Points on a hilly landscape, in no order, each with its height.
A ball rolls from a point to the lowest of its 2 nearest points, and stops where none of them is lower. Distance is the straight distance between rows; heights are no part of it.
z_949 (h 47.0): 133, 101, 138, 118, 118, 99, 113, 130, 123, 116, 119, 127, 105, 92, 130, 128, 76, 91, 114, 118, 152, 135, 120, 123, 131, 149, 150, 140, 140, 149, 99, 129, 133, 138, 123, 137, 134, 121, 123, 107, 160, 112, 151, 150, 129, 122, 99, 138
z_841 (h 22.5): 127, 160, 106, 140, 161, 135, 130, 100, 122, 146, 132, 127, 126, 117, 128, 131, 102, 153, 124, 154, 83, 140, 156, 122, 139, 143, 160, 136, 109, 126, 143, 118, 135, 120, 130, 132, 147, 139, 151, 115, 106, 148, 119, 93, 138, 119, 128, 129
z_939 (h 65.8): 130, 155, 150, 124, 123, 115, 114, 127, 138, 118, 164, 143, 123, 108, 140, 123, 68, 82, 118, 136, 148, 131, 108, 126, 141, 136, 135, 149, 109, 154, 96, 125, 151, 149, 130, 124, 128, 136, 133, 102, 145, 123, 143, 145, 113, 118, 91, 128
z_781 (h 18.3): 129, 134, 139, 132, 113, 159, 131, 144, 137, 109, 149, 132, 140, 152, 131, 123, 164, 130, 134, 116, 137, 121, 115, 133, 109, 115, 88, 137, 132, 128, 137, 124, 133, 136, 139, 129, 110, 123, 115, 142, 130, 125, 126, 130, 129, 126, 134, 123
z_584 (h 32.3): 133, 136, 99, 138, 115, 151, 121, 112, 110, 134, 138, 140, 138, 146, 124, 146, 127, 149, 116, 113, 156, 107, 142, 112, 104, 118, 113, 118, 132, 108, 152, 133, 154, 131, 141, 111, 106, 127, 116, 139, 136, 149, 124, 102, 145, 135, 145, 119
z_486 (h 26.9): 127, 145, 149, 133, 109, 138, 143, 113, 129, 126, 132, 126, 127, 141, 168, 116, 135, 106, 143, 110, 151, 117, 102, 128, 143, 131, 155, 112, 103, 141, 111, 125, 156, 158, 131, 133, 122, 95, 147, 150, 148, 151, 138, 125, 148, 105, 129, 116
z_133 (h 37.3): 136, 124, 104, 128, 125, 135, 122, 132, 120, 129, 144, 147, 131, 139, 113, 151, 130, 140, 122, 125, 143, 119, 146, 115, 103, 118, 102, 128, 137, 113, 147, 134, 135, 119, 141, 107, 114, 137, 109, 138, 127, 126, 125, 118, 129, 138, 139, 134
z_628 (h 38.2): 143, 142, 156, 115, 147, 113, 112, 149, 170, 148, 138, 121, 106, 123, 119, 106, 117, 118, 146, 160, 75, 144, 119, 139, 142, 117, 137, 179, 135, 151, 119, 114, 111, 122, 138, 134, 146, 137, 107, 125, 105, 112, 118, 132, 79, 126, 106, 145
z_570 (h 26.7): 138, 140, 116, 129, 152, 124, 127, 120, 132, 128, 125, 118, 113, 122, 119, 129, 115, 155, 133, 148, 86, 144, 148, 122, 137, 142, 167, 151, 123, 123, 139, 117, 126, 121, 148, 140, 153, 127, 135, 114, 107, 130, 127, 108, 132, 111, 133, 137
z_462 (h 58.9): 141, 116, 132, 128, 143, 102, 119, 134, 122, 118, 119, 110, 119, 104, 93, 124, 94, 131, 103, 136, 121, 156, 132, 128, 153, 137, 130, 149, 137, 120, 125, 122, 88, 98, 116, 155, 148, 159, 110, 64, 134, 88, 123, 155, 101, 149, 109, 135
z_244 (h 60.6): 128, 125, 120, 124, 143, 106, 117, 137, 122, 135, 132, 140, 145, 108, 100, 135, 106, 117, 111, 144, 127, 138, 144, 131, 140, 121, 89, 129, 136, 120, 132, 136, 98, 93, 108, 120, 133, 176, 123, 95, 120, 100, 110, 145, 99, 161, 116, 131
z_152 (h 63.7): 117, 156, 144, 133, 130, 132, 130, 113, 132, 126, 153, 129, 133, 118, 151, 114, 95, 98, 118, 134, 135, 129, 114, 133, 146, 132, 131, 130, 103, 144, 107, 121, 140, 143, 120, 124, 132, 135, 152, 106, 136, 139, 131, 132, 123, 120, 107, 123
z_655 (h 62.3): 131, 109, 97, 135, 131, 115, 122, 103, 93, 123, 108, 131, 110, 95, 126, 154, 81, 135, 99, 110, 140, 137, 153, 106, 125, 159, 150, 120, 127, 120, 129, 129, 134, 122, 112, 140, 143, 128, 137, 100, 146, 123, 138, 121, 151, 125, 118, 128
z_308 (h 58.8): 110, 116, 134, 129, 125, 130, 134, 123, 119, 125, 124, 119, 146, 123, 132, 118, 132, 120, 109, 123, 140, 128, 128, 137, 139, 121, 106, 113, 127, 125, 117, 133, 109, 121, 103, 127, 126, 142, 145, 104, 129, 128, 116, 144, 120, 141, 122, 122
z_956 (h 55.9): 129, 90, 165, 109, 116, 87, 117, 162, 158, 118, 94, 118, 103, 121, 114, 116, 147, 107, 139, 125, 117, 143, 107, 140, 129, 129, 137, 145, 157, 142, 104, 136, 100, 121, 125, 133, 122, 112, 102, 132, 133, 98, 144, 166, 102, 120, 116, 140
z_95 (h 38.7): 137, 115, 142, 120, 119, 113, 116, 163, 153, 125, 135, 150, 120, 142, 113, 139, 155, 113, 148, 130, 129, 126, 116, 132, 109, 120, 100, 138, 142, 135, 130, 135, 123, 123, 136, 106, 112, 123, 100, 159, 124, 107, 135, 141, 112, 128, 133, 141
z_627 (h 31.4): 141, 122, 107, 128, 135, 124, 128, 121, 118, 114, 117, 125, 107, 125, 119, 145, 112, 153, 126, 127, 114, 141, 148, 111, 127, 147, 165, 141, 127, 115, 138, 125, 132, 125, 146, 141, 139, 117, 130, 116, 125, 128, 135, 113, 148, 106, 137, 135
z_463 (h 57.8): 119, 98, 129, 124, 128, 107, 116, 139, 120, 125, 118, 138, 157, 106, 107, 134, 105, 108, 99, 123, 161, 128, 131, 129, 132, 119, 90, 115, 148, 129, 121, 146, 101, 101, 97, 126, 120, 163, 119, 92, 131, 94, 114, 164, 106, 158, 112, 125
z_890 (h 63.0): 120, 135, 105, 143, 133, 168, 142, 105, 103, 109, 133, 108, 156, 137, 125, 127, 129, 151, 97, 120, 133, 137, 135, 133, 136, 123, 105, 121, 119, 107, 135, 125, 111, 119, 104, 151, 127, 149, 147, 87, 128, 138, 109, 123, 139, 135, 131, 106
z_434 (h 21.7): 134, 151, 146, 136, 103, 155, 138, 118, 126, 104, 153, 131, 134, 144, 164, 121, 128, 107, 131, 101, 168, 118, 98, 125, 131, 129, 128, 127, 103, 137, 113, 124, 158, 160, 137, 137, 111, 101, 140, 129, 154, 140, 139, 130, 148, 103, 123, 113
z_917 (h 46.3): 110, 93, 114, 123, 138, 114, 139, 118, 116, 144, 81, 107, 121, 120, 124, 127, 156, 160, 118, 118, 114, 131, 151, 130, 123, 123, 142, 99, 147, 107, 137, 135, 98, 114, 108, 128, 134, 126, 136, 123, 120, 132, 118, 132, 127, 136, 147, 126
z_158 (h 47.4): 108, 141, 132, 134, 143, 142, 145, 110, 125, 161, 115, 112, 139, 132, 143, 102, 162, 140, 141, 147, 87, 114, 141, 146, 142, 121, 136, 101, 119, 129, 137, 125, 122, 123, 115, 118, 141, 137, 155, 149, 105, 163, 108, 104, 128, 141, 146, 119
z_662 (h 51.2): 126, 94, 146, 117, 120, 102, 124, 134, 124, 112, 104, 107, 116, 97, 123, 117, 99, 105, 107, 118, 143, 146, 117, 132, 141, 140, 141, 138, 150, 140, 100, 128, 106, 128, 114, 149, 135, 127, 125, 90, 154, 104, 140, 162, 119, 131, 106, 132
z_440 (h 57.2): 130, 91, 142, 114, 113, 88, 102, 152, 135, 132, 117, 158, 131, 108, 111, 138, 111, 80, 123, 121, 166, 116, 119, 123, 117, 125, 110, 120, 154, 146, 111, 156, 124, 123, 121, 97, 109, 133, 99, 130, 143, 97, 141, 163, 112, 144, 111, 146
z_695 (h 65.7): 122, 182, 144, 134, 134, 150, 133, 132, 138, 119, 186, 139, 148, 121, 140, 110, 106, 93, 128, 148, 128, 130, 109, 145, 139, 123, 95, 148, 101, 145, 112, 115, 141, 148, 131, 128, 130, 153, 140, 105, 130, 129, 129, 129, 113, 125, 105, 123
z_253 (h 35.6): 122, 139, 153, 118, 122, 100, 120, 125, 139, 164, 141, 144, 132, 119, 149, 121, 116, 82, 148, 142, 138, 108, 112, 135, 142, 122, 133, 109, 117, 153, 110, 138, 151, 132, 127, 88, 135, 128, 131, 156, 128, 138, 133, 134, 114, 138, 113, 142
z_193 (h 20.5): 149, 135, 118, 113, 132, 105, 114, 147, 137, 135, 155, 155, 107, 130, 116, 153, 113, 117, 158, 146, 123, 123, 133, 114, 115, 136, 142, 136, 124, 132, 133, 132, 149, 132, 159, 102, 131, 123, 106, 164, 125, 127, 140, 116, 130, 125, 132, 149
z_540 (h 62.2): 120, 140, 133, 133, 139, 122, 126, 112, 127, 123, 135, 116, 123, 107, 138, 120, 86, 117, 108, 138, 120, 143, 127, 127, 149, 138, 143, 142, 113, 137, 111, 119, 123, 132, 116, 138, 142, 136, 146, 90, 131, 130, 127, 135, 120, 122, 103, 126
z_254 (h 52.6): 140, 137, 113, 137, 123, 156, 129, 124, 117, 79, 152, 118, 135, 136, 121, 141, 100, 135, 100, 115, 156, 147, 119, 119, 129, 133, 114, 153, 116, 117, 124, 121, 129, 128, 131, 159, 124, 129, 127, 81, 142, 114, 133, 134, 137, 111, 118, 118
z_311 (h 36.2): 121, 135, 139, 138, 125, 179, 153, 125, 128, 102, 115, 96, 140, 149, 143, 100, 176, 160, 132, 117, 104, 132, 120, 144, 133, 124, 134, 132, 125, 118, 134, 119, 117, 147, 132, 167, 124, 118, 151, 118, 120, 145, 117, 118, 148, 114, 144, 102
z_300 (h 9.7): 127, 102, 127, 110, 141, 84, 119, 133, 145, 164, 105, 121, 98, 120, 126, 135, 126, 127, 152, 153, 105, 123, 137, 121, 129, 135, 174, 115, 137, 138, 122, 134, 129, 119, 137, 108, 150, 109, 116, 178, 112, 136, 133, 117, 125, 135, 131, 152
z_950 (h 56.8): 139, 121, 108, 119, 130, 103, 110, 129, 113, 135, 143, 154, 112, 105, 116, 157, 81, 107, 122, 130, 147, 124, 144, 107, 118, 136, 132, 125, 125, 129, 128, 140, 143, 125, 135, 101, 133, 139, 119, 124, 140, 121, 139, 128, 131, 137, 119, 144
z_772 (h 52.8): 111, 81, 157, 111, 118, 103, 134, 152, 153, 117, 77, 103, 110, 127, 127, 110, 173, 127, 135, 111, 121, 145, 110, 147, 126, 126, 135, 127, 160, 128, 110, 134, 94, 122, 113, 141, 122, 101, 119, 129, 131, 104, 137, 168, 110, 119, 130, 130
z_930 (h 29.3): 131, 153, 155, 134, 118, 135, 146, 125, 140, 136, 131, 121, 130, 151, 168, 110, 158, 121, 164, 130, 129, 111, 100, 137, 144, 131, 161, 116, 104, 147, 122, 121, 155, 160, 142, 139, 131, 94, 140, 179, 134, 152, 137, 118, 151, 112, 134, 116
z_572 (h 32.6): 142, 152, 102, 122, 140, 131, 129, 127, 120, 156, 140, 151, 124, 135, 115, 147, 127, 148, 156, 154, 108, 112, 154, 116, 114, 134, 147, 121, 123, 120, 154, 129, 152, 127, 155, 107, 134, 132, 126, 171, 109, 151, 126, 86, 144, 133, 154, 139
z_379 (h 56.9): 145, 123, 113, 129, 142, 124, 128, 134, 117, 103, 135, 119, 125, 122, 93, 141, 107, 142, 106, 128, 130, 154, 136, 118, 138, 134, 117, 151, 132, 110, 134, 123, 101, 105, 130, 147, 140, 150, 111, 77, 131, 97, 127, 142, 118, 135, 123, 134
z_293 (h 24.4): 129, 134, 143, 134, 112, 158, 131, 148, 142, 121, 132, 133, 137, 159, 135, 122, 186, 149, 153, 118, 123, 111, 115, 131, 104, 118, 106, 132, 137, 132, 150, 122, 137, 139, 143, 134, 111, 113, 110, 174, 123, 132, 127, 122, 138, 125, 146, 120
z_204 (h 42.0): 135, 115, 99, 130, 142, 125, 125, 135, 122, 133, 127, 142, 134, 137, 93, 146, 139, 155, 116, 131, 124, 134, 156, 123, 109, 113, 87, 131, 147, 104, 157, 130, 108, 98, 131, 114, 122, 157, 106, 122, 111, 106, 115, 127, 110, 146, 141, 135
z_692 (h 21.9): 116, 116, 116, 139, 104, 143, 127, 104, 107, 128, 121, 126, 142, 136, 145, 132, 127, 127, 102, 93, 180, 109, 126, 118, 124, 113, 116, 102, 130, 120, 125, 137, 145, 135, 116, 119, 105, 113, 131, 122, 153, 145, 127, 131, 143, 136, 130, 114
z_42 (h 50.2): 136, 132, 133, 133, 111, 156, 132, 132, 128, 70, 151, 115, 129, 140, 138, 128, 111, 122, 109, 106, 165, 142, 103, 123, 130, 133, 119, 155, 117, 126, 109, 121, 132, 146, 136, 160, 115, 111, 131, 91, 150, 116, 139, 143, 139, 102, 114, 114
z_741 (h 25.0): 134, 132, 144, 125, 123, 117, 138, 133, 145, 138, 117, 119, 115, 149, 155, 119, 150, 133, 166, 133, 121, 118, 110, 130, 138, 139, 183, 121, 114, 141, 118, 124, 146, 153, 148, 143, 136, 82, 135, 187, 125, 145, 139, 115, 153, 110, 136, 125
z_636 (h 44.7): 130, 150, 148, 125, 135, 132, 125, 157, 148, 116, 153, 136, 136, 126, 110, 110, 137, 109, 140, 149, 103, 139, 117, 150, 135, 119, 79, 160, 131, 135, 127, 121, 108, 111, 129, 130, 131, 159, 121, 120, 116, 105, 121, 139, 91, 134, 118, 132
z_117 (h 35.0): 135, 148, 151, 116, 150, 116, 118, 132, 171, 157, 142, 122, 105, 121, 137, 116, 98, 112, 137, 159, 87, 136, 114, 132, 139, 120, 156, 167, 122, 158, 112, 113, 129, 141, 132, 129, 148, 128, 121, 133, 106, 128, 119, 126, 93, 122, 103, 143
z_742 (h 44.9): 116, 136, 126, 136, 126, 152, 147, 107, 113, 155, 110, 121, 142, 140, 141, 112, 167, 141, 135, 124, 117, 103, 134, 138, 138, 118, 128, 90, 119, 122, 141, 132, 130, 132, 117, 116, 126, 130, 147, 153, 121, 166, 111, 105, 139, 140, 155, 111
z_232 (h 46.5): 132, 123, 138, 132, 115, 158, 142, 135, 135, 74, 126, 100, 125, 146, 146, 115, 144, 145, 124, 101, 137, 147, 107, 130, 132, 134, 143, 155, 123, 120, 115, 115, 123, 152, 140, 175, 120, 96, 139, 102, 142, 123, 134, 137, 150, 93, 128, 111
z_182 (h 43.0): 122, 103, 145, 133, 113, 107, 111, 150, 153, 142, 113, 158, 135, 145, 119, 134, 162, 107, 137, 118, 151, 115, 113, 137, 101, 107, 85, 113, 153, 137, 136, 145, 128, 115, 118, 89, 98, 115, 100, 168, 121, 105, 139, 151, 109, 133, 139, 136
z_516 (h 38.6): 116, 134, 155, 123, 122, 105, 133, 109, 136, 168, 123, 123, 131, 125, 162, 112, 129, 93, 146, 136, 135, 109, 110, 134, 151, 121, 151, 98, 112, 151, 109, 132, 149, 137, 119, 101, 140, 113, 143, 160, 130, 151, 130, 131, 125, 132, 117, 135
z_125 (h 39.9): 112, 121, 129, 133, 134, 161, 154, 118, 121, 114, 105, 94, 139, 141, 133, 104, 170, 161, 119, 119, 105, 135, 130, 148, 139, 121, 125, 121, 129, 108, 131, 125, 101, 127, 114, 154, 130, 128, 150, 106, 118, 141, 112, 127, 133, 123, 142, 108
z_270 (h 53.1): 130, 102, 130, 117, 115, 100, 112, 134, 121, 134, 130, 149, 124, 107, 124, 145, 98, 91, 123, 119, 165, 117, 126, 115, 121, 132, 125, 114, 137, 139, 114, 145, 139, 133, 128, 99, 120, 128, 117, 129, 148, 117, 139, 147, 127, 140, 115, 144
z_442 (h 18.8): 138, 125, 122, 122, 129, 111, 132, 129, 138, 134, 110, 125, 102, 137, 138, 136, 128, 146, 157, 135, 115, 125, 130, 116, 132, 147, 195, 127, 121, 133, 126, 126, 148, 141, 152, 141, 140, 86, 135, 173, 120, 142, 144, 106, 155, 107, 141, 133
z_765 (h 47.1): 113, 90, 128, 143, 106, 112, 110, 131, 141, 142, 102, 141, 139, 151, 129, 131, 172, 137, 122, 105, 160, 114, 121, 126, 91, 100, 99, 103, 164, 123, 143, 137, 136, 118, 121, 98, 88, 101, 95, 165, 127, 117, 139, 143, 115, 134, 144, 122
z_208 (h 26.3): 141, 145, 129, 113, 142, 96, 109, 138, 149, 158, 155, 147, 105, 121, 128, 137, 99, 106, 155, 160, 110, 122, 126, 122, 129, 130, 153, 138, 116, 148, 120, 128, 152, 134, 148, 97, 143, 127, 113, 165, 115, 133, 136, 114, 115, 133, 117, 150
z_757 (h 65.0): 116, 124, 98, 148, 126, 168, 134, 105, 105, 124, 118, 109, 160, 149, 121, 126, 150, 172, 93, 110, 140, 119, 143, 131, 115, 107, 96, 111, 140, 100, 151, 127, 120, 116, 112, 139, 110, 145, 129, 111, 126, 146, 110, 115, 133, 145, 142, 97
z_30 (h 53.9): 102, 105, 143, 137, 116, 141, 139, 125, 135, 139, 90, 122, 144, 148, 139, 102, 189, 137, 126, 107, 132, 110, 117, 151, 120, 101, 96, 93, 143, 123, 133, 134, 114, 119, 99, 116, 108, 118, 135, 150, 118, 131, 117, 142, 117, 134, 149, 111
z_754 (h 66.0): 125, 169, 103, 139, 147, 144, 125, 113, 109, 130, 171, 139, 157, 117, 116, 138, 89, 120, 112, 150, 123, 138, 141, 132, 137, 128, 94, 132, 105, 120, 135, 122, 124, 118, 115, 127, 137, 173, 143, 90, 123, 130, 115, 117, 123, 145, 114, 124
z_388 (h 62.5): 137, 148, 106, 122, 151, 109, 112, 138, 122, 142, 155, 147, 134, 109, 95, 140, 98, 116, 125, 155, 112, 139, 151, 129, 136, 124, 95, 145, 127, 120, 137, 130, 113, 99, 127, 110, 137, 180, 119, 103, 117, 107, 117, 126, 100, 157, 115, 143
z_211 (h 42.3): 132, 105, 133, 121, 120, 129, 138, 137, 136, 98, 109, 106, 109, 134, 137, 124, 142, 144, 134, 109, 126, 144, 119, 125, 128, 137, 161, 142, 135, 121, 118, 123, 122, 143, 139, 156, 128, 94, 131, 120, 137, 125, 137, 137, 144, 102, 135, 127
z_318 (h 28.3): 121, 113, 117, 131, 110, 128, 130, 103, 106, 142, 107, 131, 122, 124, 148, 137, 122, 119, 118, 98, 167, 110, 132, 115, 127, 130, 146, 94, 124, 125, 125, 137, 148, 137, 118, 116, 119, 105, 139, 140, 151, 149, 133, 125, 150, 129, 135, 126
z_380 (h 41.2): 138, 133, 160, 117, 133, 112, 118, 165, 162, 120, 139, 125, 112, 130, 116, 111, 143, 116, 150, 149, 90, 145, 114, 144, 134, 124, 118, 169, 137, 140, 120, 117, 108, 118, 141, 134, 133, 133, 110, 130, 117, 105, 127, 141, 95, 121, 116, 137
z_759 (h 54.3): 117, 88, 144, 118, 120, 103, 122, 136, 122, 117, 102, 119, 138, 99, 119, 122, 108, 105, 102, 116, 157, 135, 121, 133, 137, 131, 115, 122, 153, 136, 106, 141, 100, 118, 100, 139, 126, 140, 124, 92, 147, 100, 128, 169, 114, 143, 107, 126
z_728 (h 60.0): 137, 135, 92, 135, 135, 120, 117, 106, 96, 125, 136, 149, 116, 105, 120, 161, 70, 129, 107, 125, 135, 134, 154, 102, 124, 153, 139, 125, 110, 118, 135, 132, 144, 119, 123, 124, 136, 141, 135, 104, 136, 128, 137, 113, 145, 126, 117, 131
z_113 (h 41.4): 114, 129, 146, 127, 121, 124, 140, 114, 127, 157, 118, 123, 136, 134, 154, 112, 156, 111, 144, 128, 131, 106, 119, 139, 144, 120, 136, 92, 117, 137, 120, 132, 137, 132, 117, 105, 132, 116, 143, 162, 128, 152, 123, 126, 129, 133, 137, 127
z_476 (h 30.6): 127, 140, 152, 134, 117, 172, 146, 146, 141, 110, 124, 114, 140, 157, 147, 106, 192, 156, 159, 120, 107, 118, 109, 139, 120, 124, 131, 134, 126, 134, 143, 117, 130, 153, 144, 158, 121, 113, 134, 160, 120, 143, 122, 121, 151, 117, 147, 111
z_580 (h 11.1): 143, 157, 118, 133, 129, 162, 138, 129, 124, 115, 142, 135, 130, 142, 128, 136, 134, 155, 144, 133, 113, 124, 135, 121, 117, 137, 144, 142, 117, 123, 148, 121, 151, 143, 157, 144, 126, 123, 139, 142, 119, 144, 129, 95, 157, 110, 148, 123
z_859 (h 29.4): 127, 123, 154, 129, 112, 135, 131, 155, 152, 132, 114, 133, 130, 163, 140, 121, 200, 140, 168, 124, 117, 111, 104, 141, 113, 123, 122, 120, 136, 139, 139, 127, 132, 140, 133, 129, 118, 99, 109, 197, 118, 127, 131, 132, 137, 122, 145, 127
z_155 (h 23.0): 144, 168, 107, 143, 151, 161, 138, 118, 118, 102, 150, 121, 140, 129, 109, 130, 112, 156, 120, 145, 99, 152, 142, 126, 135, 140, 125, 159, 111, 110, 145, 110, 121, 124, 142, 158, 145, 148, 137, 83, 114, 121, 126, 109, 139, 111, 130, 124
z_709 (h 56.5): 101, 108, 138, 132, 121, 133, 136, 116, 120, 144, 103, 123, 150, 131, 139, 109, 161, 125, 113, 113, 139, 111, 129, 145, 133, 109, 98, 90, 132, 122, 123, 138, 109, 116, 94, 112, 119, 138, 148, 127, 124, 135, 111, 142, 117, 145, 135, 116
z_357 (h 47.8): 113, 134, 115, 134, 149, 139, 139, 120, 117, 143, 124, 120, 147, 126, 114, 119, 148, 151, 118, 143, 93, 134, 155, 143, 134, 120, 96, 118, 129, 108, 146, 123, 96, 100, 107, 125, 141, 166, 143, 110, 106, 132, 102, 120, 117, 149, 138, 124
z_122 (h 30.7): 131, 140, 147, 112, 139, 98, 108, 136, 153, 161, 147, 139, 111, 114, 132, 124, 95, 93, 143, 156, 111, 125, 117, 129, 138, 123, 145, 144, 123, 156, 109, 129, 139, 132, 134, 103, 138, 133, 119, 144, 118, 130, 128, 132, 98, 134, 102, 146
z_539 (h 2.1): 139, 164, 135, 132, 125, 154, 135, 137, 135, 108, 163, 137, 130, 140, 142, 128, 130, 127, 149, 134, 122, 125, 119, 127, 120, 134, 131, 145, 107, 134, 132, 116, 147, 152, 153, 140, 127, 123, 133, 139, 129, 138, 136, 111, 144, 109, 133, 125
z_448 (h 45.2): 125, 128, 113, 131, 140, 144, 138, 132, 124, 130, 123, 132, 143, 139, 104, 126, 162, 155, 124, 132, 106, 130, 148, 138, 115, 114, 86, 128, 142, 107, 155, 125, 105, 103, 122, 126, 128, 156, 122, 127, 105, 120, 112, 121, 115, 140, 147, 129
z_226 (h 18.4): 133, 181, 106, 143, 159, 159, 136, 112, 124, 131, 153, 131, 141, 123, 115, 125, 114, 156, 134, 158, 79, 142, 153, 128, 131, 137, 133, 152, 109, 124, 152, 111, 135, 128, 143, 142, 145, 154, 147, 111, 103, 141, 122, 91, 140, 120, 133, 129
z_838 (h 10.4): 135, 152, 146, 126, 120, 142, 130, 145, 137, 117, 166, 142, 134, 140, 137, 125, 140, 109, 149, 133, 131, 121, 112, 132, 121, 127, 107, 138, 115, 138, 125, 121, 142, 145, 146, 122, 122, 128, 123, 144, 132, 130, 134, 126, 126, 121, 126, 131
z_305 (h 14.7): 124, 137, 135, 134, 103, 146, 132, 114, 113, 118, 147, 135, 145, 134, 152, 127, 118, 102, 114, 103, 178, 112, 110, 125, 132, 120, 109, 112, 113, 133, 114, 136, 150, 144, 121, 118, 111, 119, 140, 116, 152, 139, 130, 137, 139, 127, 119, 119
z_163 (h 61.1): 124, 124, 111, 136, 131, 139, 128, 115, 105, 114, 140, 122, 155, 123, 117, 141, 104, 130, 94, 122, 152, 138, 134, 125, 135, 124, 97, 120, 125, 115, 127, 132, 111, 112, 101, 140, 127, 157, 138, 81, 134, 120, 113, 141, 127, 148, 119, 119
z_196 (h 49.4): 116, 83, 128, 117, 130, 107, 137, 135, 132, 125, 83, 106, 112, 123, 121, 123, 159, 145, 122, 115, 121, 139, 134, 133, 123, 125, 138, 118, 154, 116, 125, 133, 98, 116, 117, 134, 129, 115, 121, 123, 127, 113, 128, 149, 117, 127, 138, 133
z_38 (h 60.5): 130, 125, 132, 132, 146, 103, 114, 117, 122, 140, 120, 110, 118, 94, 117, 123, 76, 125, 102, 143, 107, 152, 137, 123, 151, 138, 140, 144, 129, 133, 122, 122, 106, 111, 108, 143, 155, 153, 130, 75, 127, 112, 119, 142, 110, 143, 99, 132
z_659 (h 42.9): 108, 116, 116, 135, 139, 142, 147, 105, 108, 137, 94, 98, 136, 128, 134, 113, 155, 160, 113, 121, 107, 129, 146, 139, 140, 124, 140, 101, 126, 107, 134, 131, 101, 121, 101, 139, 135, 135, 158, 110, 121, 152, 109, 118, 140, 135, 143, 111
z_967 (h 27.2): 149, 135, 112, 117, 128, 121, 123, 146, 134, 147, 141, 157, 119, 146, 113, 156, 142, 143, 164, 147, 122, 111, 140, 115, 104, 131, 137, 125, 133, 124, 150, 133, 151, 132, 160, 102, 125, 118, 103, 190, 116, 135, 132, 100, 142, 131, 152, 146
z_755 (h 68.2): 143, 155, 126, 128, 118, 134, 119, 131, 126, 93, 174, 149, 123, 121, 131, 142, 78, 100, 117, 122, 160, 134, 113, 117, 126, 141, 121, 150, 103, 137, 110, 127, 151, 147, 141, 129, 122, 131, 129, 103, 146, 118, 147, 133, 129, 107, 104, 126
z_64 (h 54.8): 143, 130, 116, 128, 130, 146, 133, 136, 123, 92, 146, 120, 132, 137, 109, 138, 121, 142, 112, 124, 137, 147, 128, 121, 126, 127, 108, 153, 128, 113, 134, 122, 115, 122, 139, 146, 127, 137, 118, 93, 131, 109, 126, 132, 127, 121, 127, 128
z_978 (h 34.0): 129, 120, 122, 126, 113, 119, 127, 113, 112, 127, 122, 139, 109, 117, 148, 141, 102, 110, 127, 105, 160, 118, 126, 111, 128, 145, 157, 112, 118, 134, 117, 133, 157, 141, 129, 122, 125, 102, 136, 140, 151, 139, 146, 125, 149, 114, 127, 132
z_114 (h 19.2): 144, 148, 114, 135, 118, 163, 139, 127, 123, 134, 119, 133, 133, 152, 128, 136, 155, 169, 150, 127, 120, 109, 132, 118, 113, 132, 154, 126, 128, 124, 158, 129, 154, 147, 158, 139, 117, 114, 134, 169, 118, 157, 126, 88, 161, 121, 163, 116
z_858 (h 26.4): 138, 137, 109, 138, 111, 152, 125, 121, 119, 142, 127, 139, 137, 156, 128, 142, 152, 162, 136, 116, 144, 100, 132, 112, 102, 120, 130, 118, 140, 118, 159, 133, 161, 137, 154, 118, 104, 113, 111, 170, 131, 156, 126, 94, 151, 131, 158, 117
z_999 (h 36.9): 132, 102, 107, 126, 122, 132, 131, 122, 116, 108, 104, 118, 108, 126, 127, 144, 123, 152, 117, 101, 143, 137, 138, 111, 118, 140, 156, 131, 139, 113, 131, 130, 132, 132, 136, 146, 124, 101, 126, 117, 141, 129, 139, 126, 152, 110, 138, 129
z_634 (h 64.4): 139, 164, 94, 129, 149, 131, 120, 122, 110, 133, 170, 152, 136, 117, 104, 150, 87, 126, 125, 152, 119, 138, 153, 122, 125, 132, 103, 142, 113, 113, 144, 125, 133, 116, 133, 113, 137, 170, 127, 106, 120, 124, 123, 111, 125, 142, 123, 138
z_672 (h 50.4): 110, 93, 128, 138, 111, 126, 125, 124, 134, 145, 89, 127, 132, 151, 137, 123, 187, 150, 129, 102, 145, 110, 123, 132, 103, 103, 120, 94, 157, 118, 140, 136, 130, 125, 117, 112, 96, 98, 110, 167, 126, 133, 129, 133, 122, 132, 154, 116
z_178 (h 34.1): 128, 109, 146, 117, 121, 113, 128, 151, 149, 130, 117, 128, 115, 145, 129, 128, 168, 128, 155, 132, 118, 124, 116, 133, 119, 127, 135, 125, 136, 132, 124, 130, 123, 130, 136, 119, 124, 104, 115, 169, 123, 125, 132, 133, 126, 124, 140, 138
z_828 (h 64.6): 120, 93, 102, 133, 133, 111, 129, 107, 94, 133, 96, 114, 125, 100, 122, 145, 104, 144, 93, 107, 141, 136, 151, 116, 125, 138, 134, 102, 141, 112, 131, 132, 112, 116, 96, 140, 140, 139, 140, 93, 143, 120, 122, 135, 145, 147, 125, 123
z_227 (h 10.3): 123, 106, 118, 116, 139, 102, 134, 122, 131, 153, 89, 110, 101, 123, 135, 130, 134, 148, 147, 138, 105, 126, 143, 122, 133, 142, 192, 109, 133, 128, 127, 132, 131, 125, 135, 131, 149, 97, 137, 168, 116, 146, 134, 109, 145, 123, 144, 139
z_820 (h 67.3): 119, 171, 125, 133, 136, 150, 131, 127, 123, 128, 176, 141, 156, 121, 125, 120, 111, 105, 125, 147, 129, 129, 127, 141, 137, 120, 82, 133, 106, 132, 125, 123, 131, 128, 121, 120, 130, 167, 141, 106, 125, 131, 119, 125, 114, 142, 114, 126
z_233 (h 40.8): 134, 109, 126, 120, 119, 102, 120, 122, 123, 120, 114, 133, 90, 101, 140, 140, 84, 103, 128, 113, 146, 132, 126, 111, 126, 160, 176, 133, 127, 146, 104, 123, 154, 142, 135, 135, 138, 100, 127, 135, 154, 123, 160, 129, 143, 107, 112, 139
z_889 (h 49.5): 112, 149, 131, 132, 152, 144, 141, 116, 129, 148, 132, 114, 140, 126, 132, 105, 147, 142, 132, 153, 79, 132, 143, 145, 142, 122, 121, 127, 121, 126, 137, 117, 112, 116, 119, 127, 147, 152, 149, 123, 102, 148, 106, 110, 119, 137, 133, 127
z_635 (h 58.5): 128, 84, 151, 110, 118, 80, 110, 158, 150, 134, 97, 139, 110, 112, 109, 132, 136, 97, 136, 126, 136, 132, 117, 132, 118, 127, 125, 127, 160, 143, 112, 147, 109, 117, 120, 109, 115, 120, 100, 143, 134, 98, 143, 161, 105, 133, 121, 145

For each start below, name the point where the ball stops.
z_380 | z_193
z_125 | z_539
z_635 | z_539
z_859 | z_539
z_163 | z_539
z_754 | z_305
z_540 | z_226
z_755 | z_226
z_254 | z_226

Write out the way that a ball takes from each point below.
z_930 | z_741, z_442, z_227, z_300
z_204 | z_133, z_584, z_858, z_114, z_580, z_539
z_890 | z_163, z_308, z_709, z_30, z_672, z_765, z_182, z_95, z_178, z_859, z_293, z_781, z_838, z_539
z_662 | z_949, z_233, z_978, z_318, z_692, z_305
